Each row is a point on a landscape with many peaks, with its height.
A climber steps from a point to the highest of its 3 nearest points, and stops where none of them is higher. Distance is the straight distance between rows; heights are no part of it.
J_248 h=104: [113 160  90 143  91  80 108  61]
J_308 h=578: [113 131  97  49  98  90 146  81]
J_24 h=517: [140  90 160  85 144 150 146 176]
J_901 h=385: [129 104 154 112 141 140 136 156]
J_321 h=32: [107 152 100 116  93  74 118  68]
J_955 h=674: [116 168  86 173 102  91 102  75]
J_252 h=681: [126 124 103  31 107 108 153 105]
J_190 h=379: [112 136 104  74 101  90 141  82]
J_165 h=682: [119 145 122 150 124 115 119 111]
J_390 h=464: [142 139 129 218 151 178 116 152]
J_935 h=618: [133 108 123  44 127 128 154 140]
J_196 h=645: [139  98 134  49 131 138 153 152]
J_999 h=571: [134 163  94 212 128 129 106 107]
J_10 h=650: [120 158 109 166 120 108 108  96]
J_576 h=314: [114 127 107  66 106  96 140  97]
J_312 h=644: [125 161 100 183 119 109 106  97]
J_912 h=617: [120 140 130 152 131 121 116 120]
J_956 h=515: [139 156 112 208 137 147 113 128]
J_793 h=260: [137 108 170 158 156 167 125 175]
J_798 h=640: [128 176  68 198 100  97 101  71]
J_92 h=693: [139  99 143  64 136 144 150 159]
J_7 h=469: [115 140 125 117 119 106 126 106]
J_975 h=291: [115 138 113 103 110  97 133  95]
J_841 h=496: [134 148 119 194 139 140 112 125]
J_579 h=656: [139  97 138  50 135 143 152 159]
J_75 h=480: [125 151 120 181 133 133 114 117]
J_860 h=530: [134  95 161 107 146 150 138 172]
J_597 h=321: [126 123 148 139 139 134 124 145]
J_628 h=576: [148  88 157  65 142 156 154 187]
J_602 h=509: [111 154 103 146 107  93 113  82]
J_206 h=631: [122 130  92  33  99  97 150  77]
J_880 h=585: [138  99 152  86 138 144 142 162]
J_309 h=516: [114 136  94  58  94  85 144  73]
J_160 h=233: [112 152  98 131 100  82 114  75]
J_976 h=471: [140 122 157 181 153 165 119 164]
J_751 h=388: [125 116 140  98 132 125 136 140]
J_306 h=638: [146  96 143  57 137 151 150 174]
J_925 h=296: [117 123 118  68 114 109 144 109]
J_619 h=691: [108 143 105 110 104  86 127  84]
J_915 h=250: [124 122 140 128 137 129 127 135]
J_104 h=408: [146  80 174  99 147 165 144 191]
J_479 h=632: [131 173  86 193 112 109 104  87]
J_25 h=417: [110 141  98  67  92  76 136  72]
J_891 h=710: [131 132 138 177 143 147 116 139]
J_396 h=692: [136  98 164 116 148 154 136 178]
J_30 h=285: [120 126 135 122 131 121 130 129]
J_843 h=566: [126 132 142 157 138 134 121 136]
J_282 h=468: [132 102 159 125 148 148 133 168]
J_670 h=505: [158  77 168  73 147 166 149 198]
J_772 h=556: [135 128 148 171 150 155 117 150]
J_505 h=586: [128 111 128  60 124 123 150 133]
J_542 h=289: [115 130 123  89 114 105 138 111]
J_195 h=409: [136  96 169 135 153 163 128 178]
J_743 h=430: [141 117 160 193 161 183 118 171]
J_341 h=626: [116 157 103 162 113  96 109  86]
J_218 h=668: [124 152 115 167 124 112 114 108]
J_694 h=494: [123 116 127  82 123 120 142 126]
J_544 h=265: [123 119 150 121 137 133 129 144]
J_736 h=491: [141 149 124 209 145 163 115 138]
J_831 h=440: [141 132 145 204 152 174 116 157]
J_598 h=217: [132 111 160 146 149 155 130 163]
J_262 h=416: [149 127 148 214 160 191 117 168]
J_928 h=313: [139  96 176 149 153 168 130 185]
J_873 h=404: [153 136 130 236 157 196 119 163]
J_133 h=651: [125 173  77 186  97  92 100  73]
J_354 h=624: [116 143 122 139 121 109 120 105]
J_176 h=689: [126 136 133 163 136 131 118 128]
J_962 h=625: [118 171  78 172  91  82 101  64]
J_425 h=431: [139 113 168 182 157 176 124 170]
J_844 h=615: [127 114 122  55 122 118 151 125]
J_3 h=672: [128 110 136  73 130 128 145 143]
J_268 h=364: [117 130 127 110 124 111 133 119]
J_995 h=297: [143  87 177 125 154 168 134 190]
J_675 h=680: [110 146 100  99  98  81 128  74]
J_48 h=616: [129 166  84 203 113 118 108  98]
J_731 h=436: [129 127 148 156 145 144 121 147]
J_241 h=647: [127 115 112  39 117 117 151 120]
J_307 h=244: [137 110 165 160 152 160 125 171]
J_829 h=198: [111 144 111 121 108  90 123  88]
J_477 h=503: [131 105 152  91 137 135 140 155]

For each start below, name the point where the climber stops.
J_312 | J_165
J_190 | J_252
J_477 | J_92
J_844 | J_252
J_912 | J_891
J_935 | J_92
J_75 | J_891
J_731 | J_891
J_425 | J_891
J_7 | J_165
J_576 | J_252
J_628 | J_92
J_24 | J_92
J_10 | J_165

Call two points neighbours if one is among the 3 nearest of the other. Go from one point of each pair to the other, from neighbour to neighbour, staying as high as possible. Name the lowest point that can't be avoided.
J_252 and J_92 | J_935
J_619 and J_955 | J_975
J_165 and J_891 | J_912
J_252 and J_3 | J_505
J_92 and J_396 | J_24
J_955 and J_165 | J_479
